Points on a hilly landscape, in no order, each with its height.
A climber steps from a point to the highest of its 2 nearest points, and stops where none of them is higher. Distance is the straight distance between rows; heights are no part of it.
Z_431: [180 120 135  45 130 146 115 172 132  48  77 144  79 159 131 137 121 114
 135 131 106 144 138 206 111 119  85 132 110  87 127 134 113 193 142 169
 180]  height 17.3
Z_825: [131 104 155 156 105 162 109  78 128 176 102 104 192  89 111 129 165 138
  70 159 122 156 156  95 162 126 123 143 174 164 167 105 133  91 140 105
 110]  height 33.1
Z_623: [114  80 128 169 156 112 137 106 128 164  90 240 103 104 184 126  58 139
  95 159 141 100 127 122 123 115 107 145 115 113 118 175 158  82  96 134
 113]  height 22.0
Z_413: [154 153  65 116 112 128 139 216 105 140 162 122 128 163 123 110 162  66
 162 130 127  70 135 112 129 102 158  73 135 177  86 100 144 168 135 122
 150]  height 66.6
Z_580: [182 121  82 139 156 113 120 195 124 152 163 143 118 156 151 136 149  71
 125  95 125 101 105 126 108  72 188 121 121 175 131 101 143 138 142 104
 127]  height 56.3
Z_584: [179 128 148  70 169 146 118 121 135 107  80 194  94 145  72 137 175 137
 162 177  41 159 140 170 158 138  60  96 129 119 165 138 172 155 167  97
 142]  height 27.4
Z_228: [ 94  93 123 133  96 107 117 122 107 172  95 116 144  50 183  79 121  95
  56 185 155 113 148 106 173  88 134 161 147 129 122 145 139 112  88 109
 130]  height 27.6
Z_842: [154  81 150 116 152 149 117 156 100 143  98 102 177 105 169 130 183 122
 121 166 109 203 127 149 162 115 105 149 200  94 150 105  92 118 139 143
  80]  height 61.2
Z_209: [201  99 183  87  97 146  99  77 160 126 128 128 152 114  85 180 163 164
 136 171 159 147 107 165  98 143 143 121 156 132 167 106 163 103 150  81
 122]  height 46.9
Z_514: [ 78 140 106 112 153 146 146 111 127 114 149  65 130 163 105 143 129 122
  99  77 168 101 118 118 119 133 156 130 103 170 130 112  96 148 132 130
 145]  height 43.5
Z_856: [154 137 161 103  89 118 112 101 150  81 117 133  85 121 135 128  91 166
 141 128 138 144 128 166  82 130 114 136 113  79 117 166 149 148 127 140
 138]  height 7.3
Z_264: [199  99  96  84 137 141 117 167 123 142 107 132  92 118 159 124 174  92
  67 156 140  99 104 159 144  80 151 105 138 138 156 119 139 147 150  96
 140]  height 62.8
Z_917: [ 94 115 135 173 131 124 156 121 113 173 162 149 182 101 121 134 150 119
 125 122 156  83 119  89 149 143 158 140 152 168 124 107 137  75 113  89
 106]  height 32.3
Z_833: [ 86 139  66  96 150 132 133 160 102 155 136 108 111 146 144 104 116 100
 107 120 146  85 134  89 145 111 129 101 117 181 112 103 108 166 129 135
 158]  height 24.1
Z_957: [134 122 163 163 158  84 124 120 163 137 153 165 126 125 119 146 141 129
 134  94  86 161 110 106 126 106 157 180 142 148 153 136 126  86 132 113
  62]  height 19.8
Z_428: [124 108  57  58 156 140 122 179 135 139 102 116  77 153 199 130 119  95
  96 153 196 125 131 169 128 104 125 105  83 124 128 126 116 164 111 166
 166]  height 74.8
Z_340: [137 148 178 153  94  92 124  46 193 134 147 136 139  85  73 122 154 149
 122 109 108 149 113  96 124 132 176 134 136 130 154 149 150 119 111  57
 132]  height 25.7
Z_956: [191 119 163 117  81  99  98 111 148 118 101 136  95  83 145 124 150 152
 120 169 132 146  98 167 118 105 139 138 145  89 152 165 165 115 113  89
 115]  height 36.8
Z_529: [123 142 139 108  61 121 114 108 126  80  99 112  90 102 153  87 113 146
 123 127 112 152 135 160 109 113 109 137 117  54 106 177 138 162 111 139
 158]  height 8.9
Z_482: [139 177 144 120 112 177 130  79 145 129 102 112 127 136  93 109 114 172
 131 133  95 145 145 115 148 146  65  77 113 140 123 151 133 156 155 116
 147]  height 37.1
Z_432: [151 157  90 125 168 137 130 185 101 107 125 167 110 154 120  88 134  95
 161 104  48 126 125 135 147 102 107 109 129 131 111  95 136 152 156 142
 143]  height 46.0
Z_383: [ 64 148  81 140  93 117 145 125  74 151 186  99 182 144 122 126 144 143
 188 161 192 112 130  98 169 163 110  96 119 147 118  98 113 102 103 123
 140]  height 43.4
Z_783: [126 179 106 127 113 113 140 175 117  88 164 148  82 169 116 124  83 115
 182  83 117  79 133 112  95 116 147 112  89 144  77 155 131 172 132 145
 145]  height 23.6
Z_912: [167 162 165 129 130  99 135  96 154 111 195  98 143 159  59 158 151 135
 166  98 116 115 112 112  99 136 185 152 114 157 155 118 128 129 147  78
 120]  height 34.3
Z_942: [112  78 120  99 207 180 121  94 167 113  91  64 101 177 136 160 115 125
  67  96 138 191 146 171  95 151 110 144 120 118 137 105  72 140 172 179
 140]  height 52.8
Z_223: [ 85 133  79 143 150 129 150 159 105 153 159 116 126 136 119 120 138  93
  94 106 135  80 133  75 163 136 142 108 113 211 113 102 111 142 121 129
 134]  height 25.3
Z_424: [ 92 116 148 184 161  92 144 110 177  94 105 183  76 117 123 147  80 142
  99  97  88 149 167 112 101 147 129 209 100 127 122 155 119  89 110 174
 109]  height 57.6
Z_35: [ 97  90 138 180 133  90 141 104 146 165 119 166 136  59 152 110 105 118
  72 138 160  67 139 106 144 102 151 161 135 150 125 149 131  56 102  79
 138]  height 24.0
Z_984: [123  95 146 146  96 133 104  82 126 183  89  86 179  62 155 105 165 120
  44 179 163 137 127 112 152 112 155 148 177 126 159 115 155  88 113  77
 140]  height 30.6
Z_851: [125 129  60 109 141 121 137 186 115 140 146 150  84 160 143 112  97  79
 117 115 158  58 122 104 113  98 152  94  86 184  85 130 151 166 126 148
 161]  height 22.4
Z_556: [100 128 158 150  96 121 109  57 157 110 108  89 142 123  89 113 111 163
  99  78 127 133 126 120 134 158 141 153  94  99 146 142 121 110 138  97
 142]  height 12.3
Z_574: [113 156 136  95 101 208 113  96 131 128  85  78 186 128  94 121 153 144
 129 138  78 204 150 150 176 180  34  68 173 116 145 110 107 167 146 141
 145]  height 67.3
Z_274: [104 161 159 143 141  93 155 113 177  91 105 168  56 132  93 123  99 161
 152 100  28 176 143 103  96 131 103 149 114 114 124 173 133 152 122 177
 129]  height 49.4
Z_347: [121 150 153 205 129  93 136 151 121 106 181 165 145 154 111 146 112 140
 212  79  97 131 124 120 120 157 145 160 107 122  99 133 131  76 123 169
  74]  height 31.1
Z_775: [180 115 128 115  77 116  99 116 136 131 122 130 104  77 144 118 150 131
  95 156 148 111 110 135 124  90 163 132 142 124 154 161 165 123 114  80
 148]  height 33.6
Z_466: [132 110 109  83 192 194 124 149 118 143 116  85 147 154 103 132 185 107
 124 128  89 183 123 157 152 136  82  92 170 143 145  60  77 154 181 125
 129]  height 67.6
Z_309: [115 137 123 121  55  98 116 153  78 115 150 128 151 144 140 122 117 155
 215 208 216 106 125 163 115 157 103  95 130 107 103 124 141 129  75 140
 129]  height 45.5
Z_667: [140 193 152 176 135 151 136  97 117 139 161 162 137 132  83 142  98 188
 188 134  64 117 139  62 151 190 106  73 102 143 113 168 152 120 136 125
 114]  height 14.4
Z_207: [208 122 148  91 131 140 115 140 142 130 165 101 147 146 100 168 194 133
 149 144 119 162 108 161 106 125 147 127 170 128 154  90 131 138 165 101
 108]  height 55.3
Z_794: [100 103  74  89 134 117 121 161 116 137 128 100 102 129 193 125 124 102
 112 145 194 137 135 151 114 106 139 125 112 117 120 133 110 148  99 164
 143]  height 81.9
Z_440: [116  88 116 148 161 110 143 141 135 153 152 157 130 142 163 155 108 102
 136 101 184  86  99 149  86 105 176 138 107 131 128 131 126  96 124 132
 130]  height 45.7
Z_10: [170 117 125 103 121 108 110 169 135 117 120 134  84 104 196 106 135 113
 111 127 100 141 118 142 121  65 146 148 140  90 141 147 123 143 120 144
 138]  height 51.6
Z_458: [106 149 136 216 143 115 168 132 117 124 169 204 133 149 116 164  93 107
 192  66 108 107 114  85 135 172 149 149  92 143  94 127 133  74 110 152
  86]  height 29.2
Z_206: [109 133 138 121  54 123 116 133  97 131 114 129 140 112 134 117 128 143
 160 188 176 116 126 162 119 145  98 101 137 101  87 148 165 149  87 129
 127]  height 49.7
Z_641: [118 150 148 159  54 114 113  86 116 131 140 104 171  97 106  89 155 141
 118 126 114 126 134  88 153 139 138 133 141 123 123 138 151 141 119  81
 125]  height 31.2
Z_358: [119 179 156 133 117 132 144 110 154  70 115 140  66 147  72 112 107 173
 155  78  38 175 160 109 129 133  68 126 112  98 125 152 107 170 136 180
 147]  height 44.7
Z_717: [121 128 165 132 103 102 103  54 159 109 131  79 130 114 108 110 135 129
  82  73 138 128 105 137 116 141 169 176 121 100 161 139 118  88 140  86
 148]  height 13.7
Z_288: [160 110 157 138 125 161 123  72 147 173 112 155 164 108  93 168 140 180
 127 169 127 140 122 120 128 156  99  98 138 134 154 134 174  92 147  99
 107]  height 37.5
Z_235: [137 136 127  84 159 206 125 127 114 112 100  87 168 142  90 138 160 135
 160 142  86 200 125 176 163 159  54  91 172 116 129  82 104 150 157 135
 133]  height 74.5
Z_312: [100  95 112 181 137 107 146  94 131 166 126 213 127  82 166 130  85 143
 117 156 150  83 119 117 119 118 127 120 136 119 123 163 143  67 103 101
 122]  height 22.9
Z_332: [ 75 112 157 134 117 119 140  71 130 120 116  62 157 139 100 135 109 151
 119  99 168 140 113 166 111 169 137 146 116  96 131 113  90  96 136 138
 124]  height 10.6
Z_251: [139 124  46  37 117 133 128 204 118 127 126  99  92 146 171 109 140  75
 117 153 182 110 140 158 143 104 114  91 104 135 121 109 106 190 118 140
 186]  height 75.3
Z_844: [ 61  92 115 169 162 128 160 103 138 156  86 216  97 112 173 119  44 140
  86 154 166  97 146 124 111 119  94 137 105 107 115 179 149  95  90 169
 140]  height 21.2
Z_968: [142 171 115 132 176 162 136 173  86 112 135 132 154 151 103  98 163 104
 176 122  31 160 145 105 183 139 102 116 158 142 122  85 119 145 152 125
 123]  height 49.8
Z_473: [156 158 116 143 170 115 135 174 114  87 122 184  89 159 115 103 116 124
 190  87  36 153 145 134 138 101 105 117 129 106 110 129 136 144 147 179
 141]  height 42.7
Z_333: [ 61 126 116 180  89  82 143 149  75 149 155 147 176  94 159  92 137 128
 147 164 173 101 141  99 163 145 127 145 147 118 120 124 131  87  76 127
 102]  height 37.9
Z_850: [133 146 178 171 130  85 143  88 161 130 137 167 146 101  76 138 145 153
 144 110  63 154 122  71 141 140 146 161 129 146 139 146 138 107 102  96
  94]  height 22.2
Z_323: [ 71 111 109 130 163 146 132 129 125 134 128  91 126 150 132 141 118 126
  99  97 172 134 129 134 116 140 126 135 120 147 126 124 101 141 130 169
 144]  height 46.2
Z_123: [105 103 122 153 130  99 129 141 135 116 120 167  83  88 167  91  91 119
  74 107 121 107 151 105 120  85 157 179 115 118 117 166 126 124 100 138
 132]  height 45.0
Z_686: [122 107  86 190 166  96 135 174 116 155 151 196 127 137 169 150 107  81
 133  88 132 104 112 122 105  94 167 140 106 142 111 140 146 100 121 166
 104]  height 48.4
Z_596: [ 86 140 114 121 131 152 140 123 126 137 115 158 114 122 140 125  75 150
 138 148 151 105 129 119 117 136  90  91 108 118  96 177 150 144  97 154
 133]  height 41.1
Z_461: [134 129 116 134 127 106 121 124 134 115 134 128 102 106 120 112 123 123
  91  94 107 116 124  99 125  93 151 153 132 151 132 135 133 150 134 120
 134]  height 43.3
Z_761: [ 86 120  93 136 145 119 133 154 122 146  99  99 122 111 155 106 132  75
  66 125 118 116 159  98 174 100 131 167 132 169 111 105 101 146 113 158
 113]  height 25.5
Z_39: [117  94  94 101 130 101 123 181 103 156 110 121 122 121 240 112 134 103
 106 155 174 168 129 147 119 106 149 164 132  72 145 135 106 128 105 173
 121]  height 74.7
Z_299: [ 76 141 149 168 107  68 156  98 153  69 121 118  97 113 120 115  89 139
 121  62 152  98 134 141  95 173 178 195 100  63 111 137 121  90 106 135
 141]  height 66.7
Z_483: [ 91 110  80 151 159 108 125 194 122 158 145 133 130 132 155 122 139  67
  81 106 124  97 137  95 146  97 165 154 124 194 123 102 110 134 123 148
 104]  height 26.6
Z_550: [163 119 103 161 167  77 122 189 125 141 149 179 100 149 155 139 130  80
 143  77  98 142 109 116 105  77 185 143 111 133 131 115 123 109 139 151
 101]  height 51.5
Z_696: [144  98 132 105 217 180 112 108 164 132 115  97 111 166 117 153 119 142
  91  96 129 159 114 149 101 127 120 128 129 134 151 106  98 128 187 136
 119]  height 57.4
Z_434: [130 173 120 109  35 159 127 115 108 129 124  85 154 121 101  84 154 137
 121 139 113 130 144 108 158 155 105  77 151 133 103 134 146 187 115  97
 170]  height 30.8
Z_646: [154  92 171 100 159 166 113  63 169 111 114 107 130 156  99 181  82 170
 130 133 172 143 109 181  75 147  85 109 109 128 152 138 128 104 170 131
 127]  height 52.4
Z_28: [137 175 112 110 100 131 148 160 113  94 143 136  95 149 112 105 102 138
 158 103 100  99 138 111 128 120 119  95 122 130  90 144 134 190 135 135
 152]  height 22.7
Z_681: [ 86 106 125 159 143 141 138 108 113 172 145  96 191 117 115 139 163 111
 105 141 172 103 128 102 138 128 154 143 153 169 155  91 113  95 122  93
 116]  height 30.7
Z_414: [131 103 122 114 160 121 147 126 147 147 163 119 150 162 142 171 115  95
 132 121 219  52  93 167  64 120 176 116  96 159 135 117 115  88 132 107
 160]  height 42.9
Z_517: [141 136 126 132 121 110 133 123 129 117 184  99 151 158  97 140 146 119
 146  96 160  97 104 138  98 127 187 141 118 153 125 113 118 128 141  95
 114]  height 37.8
Z_479: [121 105 150 150 139 173 123  70 131 181  98 139 174  88 122 134 128 160
  88 174 130 153 128 106 148 135  84 123 160 143 156 126 150  92 143 117
 109]  height 34.9
Z_303: [109 116 135 103 176 171 146  77 156 131 115 121 121 161 114 176  76 148
 115 125 179  95 109 149  86 133 113 102  95 161 134 128 130 125 152 123
 154]  height 47.4
Z_992: [161 113 119  96 108 144 110 168 112 140  91 139 104  99 178 110 156 121
 101 159 128 135 124 161 158  91 114 123 144 100 142 146 131 159 133 121
 121]  height 56.5
Z_387: [107 111 130 134 205 162 124 128 148 129  99 122 119 161 121 141 112 118
 114  98  83 165 129 120 129 133  85 133 130 140 129  96  89 129 179 158
 106]  height 53.3
Z_722: [213  94 133  80 127 143 104 159 136 122 125 107 131 141 131 158 190 110
 121 156 147 148 109 192 112 104 145 141 152 119 156 110 113 130 156 112
 121]  height 62.0
Z_587: [156 147 160 153 123  87 121 141 149 102 175 150 125 150 117 136 137 148
 200  95  58 173 122 124  99 135 149 150 130 107 126 139 125 116 132 158
  87]  height 34.7
Z_272: [148 188 106 116  40 155 144 121 117 120 129 129 127 107  93  80 141 146
 124 126  73 103 150  82 166 117 108  84 127 138 113 153 165 194 126 101
 181]  height 27.8
Z_532: [121 143 152 115 175 186 107  76 153 126  82 109 121 147  90 121 109 153
  85 100  66 178 147 105 147 143  65 117 128 155 146 103 103 144 183 143
 114]  height 57.1
Z_178: [168 147  96 110 102 127 127 201 104 120 181 118 146 167 119 128 156  83
 178 146 172  81 118 128 110 116 175 100 136 153 105  87 128 166 125 117
 147]  height 73.5
Z_603: [119 144 110 115 120 110 136 135 113 116 183  92 126 171 115 124 114 104
 142  88 172  72 105 130 105 117 184 133  96 154 100 132 107 148 123 112
 147]  height 40.3
Z_757: [111 153 127 168  67 100 131 147  93 146 149 141 144  85 129 105 138 123
 110 135  95 105 158  63 171 110 150 138 155 153 101 142 141 131 106 102
 114]  height 34.2
Z_119: [190 105 173 128 105  96 107  89 181 120 138 125 137  99 121 160 172 163
 135 166 136 167 102 168  97 116 159 146 169 102 174 138 168  83 126  85
 111]  height 41.4
Z_331: [177 147 125 110 118 138 107 122 146 108 150  93 122 136 101 120 159 133
 121 105 102 154 118 124 133 104 153 128 144 134 151 111 111 150 162 105
 128]  height 48.1
Z_911: [ 99 131 127 108  97  96 126 159  94 105 100  99 109 105 186  81 128 107
 120 118  96 163 157 139 147 112 106 159 156  69 112 143  99 190 100 167
 139]  height 52.3
Z_621: [137 101  92 129 152 123 134 153 125 166 108 163 109 113 190 125 114  98
  65 137 165  86 113 117 127  81 160 141 131 147 136 132 146 115 115 109
 117]  height 26.4
Z_94: [128 159 105 193 160 100 153 150 125 141 172 218 113 151 107 150  89 119
 178  78  75 105 109  64 139 151 153 127  79 170 109 137 148  98 117 141
  91]  height 27.5
Z_213: [180 146 128 151 154 103 124 182 134  86 127 180 100 161 118 138 132 124
 223 105  60 167 125 155 105 110 109 120 124 105 115 136 126 119 139 172
 115]  height 39.3
Z_805: [ 50 120 116 137 100  96 120 110 130 135  94  89 139  74 163  93 103 105
  53 128 153 106 156 109 160 115 139 168 117 150 116 135 115 101  97 112
 140]  height 26.2
Z_881: [187 140 187  86  96 132 114 127 145  52 113 182  72 156  95 139  82 171
 188 139 129 138 132 178  86 150  68 113 120  81 125 172 140 156 123 160
 149]  height 5.3
Z_880: [ 86 110 158 183 127  88 144 119 154  70 121 149  92 132 124 140 106 152
 119  74 118 139 151 134 108 160 160 213 111 101 112 139 128  87 109 159
 109]  height 61.3
Z_645: [111 146  87 136 130 121 149 177 113 140 153 165 101 168 126 145  69 100
 192 129 167  54 107  89 107 134 130  76  88 172  74 139 163 129 118 151
 164]  height 20.3
Z_604: [ 81 128  84 143 102 100 136 130  98 153 166 114 171 115 136 121 141 137
 151 165 208  99 132 102 143 133 140 103 129 127 126 121 131 116  98 114
 145]  height 40.7
Z_687: [ 89 116 145 153  94 121 126  91 114 151 103 148 155  97 158 108 101 166
 126 171 169 125 127 144 124 141 106 120 142  78 111 167 159 104  94 134
 114]  height 54.6
Z_451: [ 95 105 152 146 130 137 142  76 138 146 122 104 163 127 129 145 119 155
 130 122 171 130 117 160 107 148 135 145 140 108 146 129 117  94 127 115
 109]  height 9.5
Z_579: [121 188 113 170 158 153 146 146 102 146 186 166 135 142 105 137 111 138
 187 123  80  81 130  55 143 181 119  69  89 169  90 144 136 133 135 136
 121]  height 16.4
Z_305: [113 156 125 129  83 101 133 162  89 115 184 119 159 181 119 135 102 140
 233 169 185 104 116 129 106 171 114 101 125 122  88 115 127 133  97 152
 134]  height 41.7
Z_867: [150 129  78  57  99 120 117 191 116 110 152  84 122 163 146 127 139  91
 140 157 205  95 127 149 110 116 142  98 102 149 120 106 106 183 107 130
 163]  height 84.4
Z_774: [153 125  55 125 156 143 126 208 102 168 158 145 119 148 146 109 163  71
 126 143 132  89 127  97 137  97 151  87 132 186 109  80 145 165 139 105
 130]  height 61.4
Z_316: [127 176 108 146 145 145 137 168  96 133 163 182 127 169 114 153  71 104
 215 137 131  79 102  92 112 175 122  53  84 158  67 124 159 121 123 151
 128]  height 18.4
Z_816: [ 52 124  88 112 114 100 119 107 142 142  94  77 127  78 171 116 116  79
  41 149 137 117 186 106 194  93 123 191 111 164 120 124 104 122 108 148
 134]  height 25.1
Z_776: [129 162  60  62  81 129 131 171  97 115 118  92 101 116 166  96 152  88
 100 142 147 104 137 133 154  92 108  99 127 126 108 131 118 215  99 141
 180]  height 67.7
Z_520: [129 125 153 116 131 189 117  77 143 137  80  85 166 114  99 122 139 144
  92 125  95 195 134 137 159 142  57 111 152 128 164 118  98 136 177 124
 126]  height 61.5
Z_448: [ 90 107 118 101 176 153 122 114 141 106 115  65  98 167 163 146 109 119
  98 111 169 175 141 157  93 147 117 136 124 106 131 121  86 144 137 192
 145]  height 49.3
Z_425: [ 89 127 154 198  92  95 147 118 108 146 154 128 181  94 105 120 154 123
 136 129 155  84 130  95 143 151 178 175 145 123 124  96 129  77 102  86
  78]  height 34.1
Z_351: [133  61 163  96 157 147 105 103 136 137  85 112 131 137 177 173 110 153
 130 182 203 150  99 229  80 139 115 137 129  74 148 134 118  80 129 161
 107]  height 63.0
Z_128: [170 133 142  92 174 200 120  84 125 130  70 154 121 132  73 126 179 152
 133 159  52 170 164 134 169 156  36  78 136 137 164 108 171 134 191 101
 140]  height 30.9
Z_583: [ 83 176 148 160  99 116 163 112 104 120 186  58 186 153  66 146 134 145
 173  83 149 109 120 115 125 194 167 142 100 136 111  97 110 129 123 112
 125]  height 51.9
Z_979: [137  93 117 140 156 113 123 110 140 156 117 154 126  72 169 111 120 103
  44 132 145  84 128 102 139  72 177 158 144 151 155 133 137  91 118  88
 117]  height 25.2
Z_894: [146 174 137 103  32 152 124 129  95 112 141  97 148 139  92 118 136 146
 171 159 143 115 138 127 138 155 112  92 136 131 107 131 137 187 121 120
 160]  height 34.0
Z_138: [196 138 167  77 128 114 111 137 170  97  99 172  88 138  88 134 151 138
 165 153  76 137 113 170 122 109  99 113 129 121 164 148 151 154 141 124
 131]  height 23.1
Z_187: [116 176 143 174 172 138 137  99 135 123 140 196 109 145 101 146  73 171
 169 124  47 121 135  53 147 194  89  77  89 135 111 164 154 107 146 143
 110]  height 13.0
Z_936: [105 134 165 126  81 116 112  95 135 106  97  95 129  94 143  98 109 151
  86 114 137 148 128 123 134 127 120 156 139  83 128 156 124 139 117 126
 124]  height 10.5
Z_849: [ 65 147 145 164  86  90 168 120 149  68 129  90 115 125  93 124 104 141
 129  41 143  94 130 125 122 180 175 182  85  90 107 102 124 112 114 118
 133]  height 61.8
Z_595: [108  81 139 154 197 155 129 152 140 135 107 142 121 156 163 164  97 128
 140 139 129 198 134 165  96 149  80 135 133  90 119 119 107 109 156 209
 103]  height 7.2
Z_192: [122 183 157 129  90 145 135  81 144 104 109 129 104 122  76  90 110 178
 138  94  59 161 150 110 135 130  76 104 111 119 138 166 125 164 142 126
 150]  height 40.6
Z_68: [116 171 108 100  62 116 150 162  69  88 117 118 124  95 158  76 149 107
 130 129  83 137 152 138 179 102 103 123 173  85 105 141 121 218  89 139
 174]  height 57.2
Z_198: [ 90 163 145 161 104 103 158 114 112  88 165  86 144 151  83 131 123 146
 153  50 116 117 127 110 137 188 167 179 102 122 106 101 105 122 119 117
 103]  height 56.6
Z_802: [153 151 146 144 144 177 118 143  97 135 125 111 189 113  90 120 200 127
 163 146  47 176 157  95 179 150  96 118 195 128 142  77 106 128 154 131
 105]  height 53.9
Z_57: [159 119 169 114 147 131 113 115 162  86  85 173  85 149 120 158  95 182
 182 144 106 181 144 190  97 136  61 119 132  73 124 156 139 122 141 177
 123]  height 4.1
Z_155: [212 100 168 106 132 164 105  58 164 164 135 151 168 115  61 196 166 169
 151 170 141 139 111 132 109 151 148  96 132 144 168 103 158  98 154  83
 112]  height 42.1
Z_160: [130  85 120  94 212 190 107 113 153 143  98  72 154 157 120 156 151 121
  79 121 125 187 116 162 131 128  89 118 154 156 158  66  77 123 168 138
 107]  height 62.3
Z_697: [234  91 110  48 134 147  98 177 131 121 104 103  93 122 144 147 179  83
  92 154 138 115 111 177 123  85 146 135 137 140 168 103 121 148 164 108
 144]  height 69.1
Z_945: [126  69 121 115 158 119 111 163 118 163  94 116 149 122 215 136 138 123
 112 165 168 181 113 158 119 107 131 155 147  97 150 127 107  88 135 159
  86]  height 69.3
Z_93: [163 165 175 131  89 102 122  56 169 114 182  92 147 126  42 141 159 142
 149 101 110 133 115  94 106 137 170 131  98 147 148 135 154 143 133  57
 133]  height 30.2
Z_725: [108 121 108 112 141 145 148  92 138 136 108 145 114 125 140 146  72 149
 110 148 183  85 129 146  99 119 104  89 106 139 111 164 157 133 118 133
 155]  height 43.8
Z_766: [162 179  94 109  96 150 154 147 116 115 145 119 104 142  89  96 139 131
 144 124  81  96 151  89 155 108 104  83 133 157 104 115 146 192 150  99
 163]  height 25.0
Z_370: [144 119 150 148 147 156 115 149  92 150 135  97 190 117 138 133 183 121
 142 153  78 193 150 129 162 143  97 149 217 111 142  84  92 108 149 143
  66]  height 57.5
Z_970: [117 130 160 149 146  80 142  97 190 103 148 140 109 115 101 151 133 137
 110  67 113 123 114 115 117 122 186 185 112 142 166 137 108  84 108  91
 112]  height 17.8
Z_190: [128  81 162  81 164 161 116  97 146 127 119  75 134 158 139 193 108 141
 118 144 216 152 100 216  81 151 105 125 112 106 150 120 116  91 147 160
 126]  height 58.2
Z_626: [154 148 129 110 132 193 127  80 132 149  84 137 129 117  82 116 148 156
 100 142  77 137 151  90 161 136  78  67 126 146 144 116 158 152 176  92
 139]  height 33.9
Z_491: [117 128 126 161 185 147 128 109 125 149 119 207 106 149 147 150  57 153
 157 135  96 101 129  98 132 171  73  60  88 134  98 148 168  91 150 173
 113]  height 11.5
Z_914: [128 128 147 117 146  93 123  76 179  98 168  79  96 120  92 129 154 118
  82  57 121 124 103 119 115 108 202 166 107 126 166 126 113 109 133  88
 138]  height 15.7
Z_959: [ 90 141 119 158  90  96 132 165  91 147 148 125 152 105 164  91 141 116
 127 137 134  96 133  97 153 119 157 149 151 137  98 135 117 130  88 121
 101]  height 36.1
Z_71: [174  83 151 117 189 151 107 132 160 107 101 145 108 170 144 170 114 151
 145 125 104 193 126 190  80 129  98 135 132  78 147 124 121 101 162 178
 115]  height 5.8
Z_24: [ 95  78 142 121 140 129 134 101 130 139  94 149 135 104 187 139  91 155
 122 186 197 130 113 190 102 130 103 129 125  75 134 161 142  92 101 143
 119]  height 58.5
Z_243: [133 181 148 111  77 124 135 149  97 114 177  99 152 169  99 131 127 142
 208 147 155 109 122 131 120 154 123  89 123 138  96 123 117 159 123 132
 129]  height 38.0
Z_875: [107  95 120 128 167 133 134 122 129 170 127  79 169 117 142 132 163  86
  60 117 154 119 125 112 140 103 176 155 152 173 169 104  88 109 134 101
 123]  height 29.4
Z_17: [144 115 123 122 120 103 122 149 138 119  95 158  78  87 186 103  99 125
  72 117  92 162 142 118 110  83 150 185 131  86 136 170 128 131 110 157
 139]  height 47.7
Z_126: [106 108 142 138 175 163 120 119 122 141 132 128 152 154 146 152 115 144
 150 145 138 157 115 161 118 143  96 128 145 111 125 121 112 106 140 163
  94]  height 8.3
Z_582: [129  81 133  95 164 143 116 155 115 151  85 102 155 107 200 137 152 124
  80 167 144 194 129 165 142 113  97 138 166  95 156 124  85 127 137 149
  91]  height 65.3
Z_818: [ 87 116 169 200  99  99 133 122 103 144 143 141 180  92 131 114 127 147
 144 149 156 111 124 129 134 163 141 176 159  93 122 123 133  68  95 100
  89]  height 35.9
Z_629: [116 155 117 167 140 120 137 174 108 129 180 168 115 173 118 134  99 110
 174  77 102  98 119  94 114 121 151 118 103 159  93 134 139 136 129 148
 114]  height 25.6
Z_7: [109  85 129 123  98 104 112 129 101 165  91  86 164  60 205 102 154 103
  57 198 172 153 131 115 164  93 154 160 158 109 149 127 122  99  88  95
 121]  height 28.9
Z_328: [133 165  70  88  79 131 138 190  75 120 111 125 122 106 149  77 173  93
 130 158 111 113 152 135 190 106 116 100 156 113 107 131 126 215  90 132
 169]  height 61.9
Z_827: [138 164 163 157  54 125 119  75 117 132 175  91 184 123  69 112 155 164
 166 120 121 122 134 102 130 166 179 131 130 117 129 132 156 143 128  72
 130]  height 28.1
Z_569: [ 78 165 119 150  97 126 156 115  96 157 183  75 178 143  72 128 159 145
 187 125 165  98 123 101 139 189 147 111 108 148 115  99 117 128 112 107
 143]  height 47.6
Z_567: [222  94 145  80 105 126 100 116 146 137 118 124 104 100 139 152 153 120
  84 167 181  94  95 162 114 102 172 135 123 141 168 133 162 101 113  73
 161]  height 30.5
Z_183: [116 124 149 165 151  90 133 113 184  94 100 185  69 117 120 130  98 155
 117 104  59 169 145 109 102 124 116 164 113 113 133 173 146 101 105 171
 119]  height 54.1
Z_221: [118 103  81 121 173 119 129 166 114 157 154 108 135 130 165 110 141  69
  63 118 169  93 116 104 140  79 188 148 133 168 138 108 107 117 120 111
 133]  height 27.9
Z_799: [198 128 132  73 129 125 113 196 128  86 100 181  87 136 130 118 128 112
 161 149  99 127 126 179 120 102 100 120 125 105 128 134 138 167 143 139
 145]  height 19.7

Where does a climber stop that starts at each point below?
Z_7 | Z_209
Z_894 | Z_351
Z_686 | Z_867
Z_783 | Z_794
Z_968 | Z_794
Z_482 | Z_299
Z_604 | Z_299
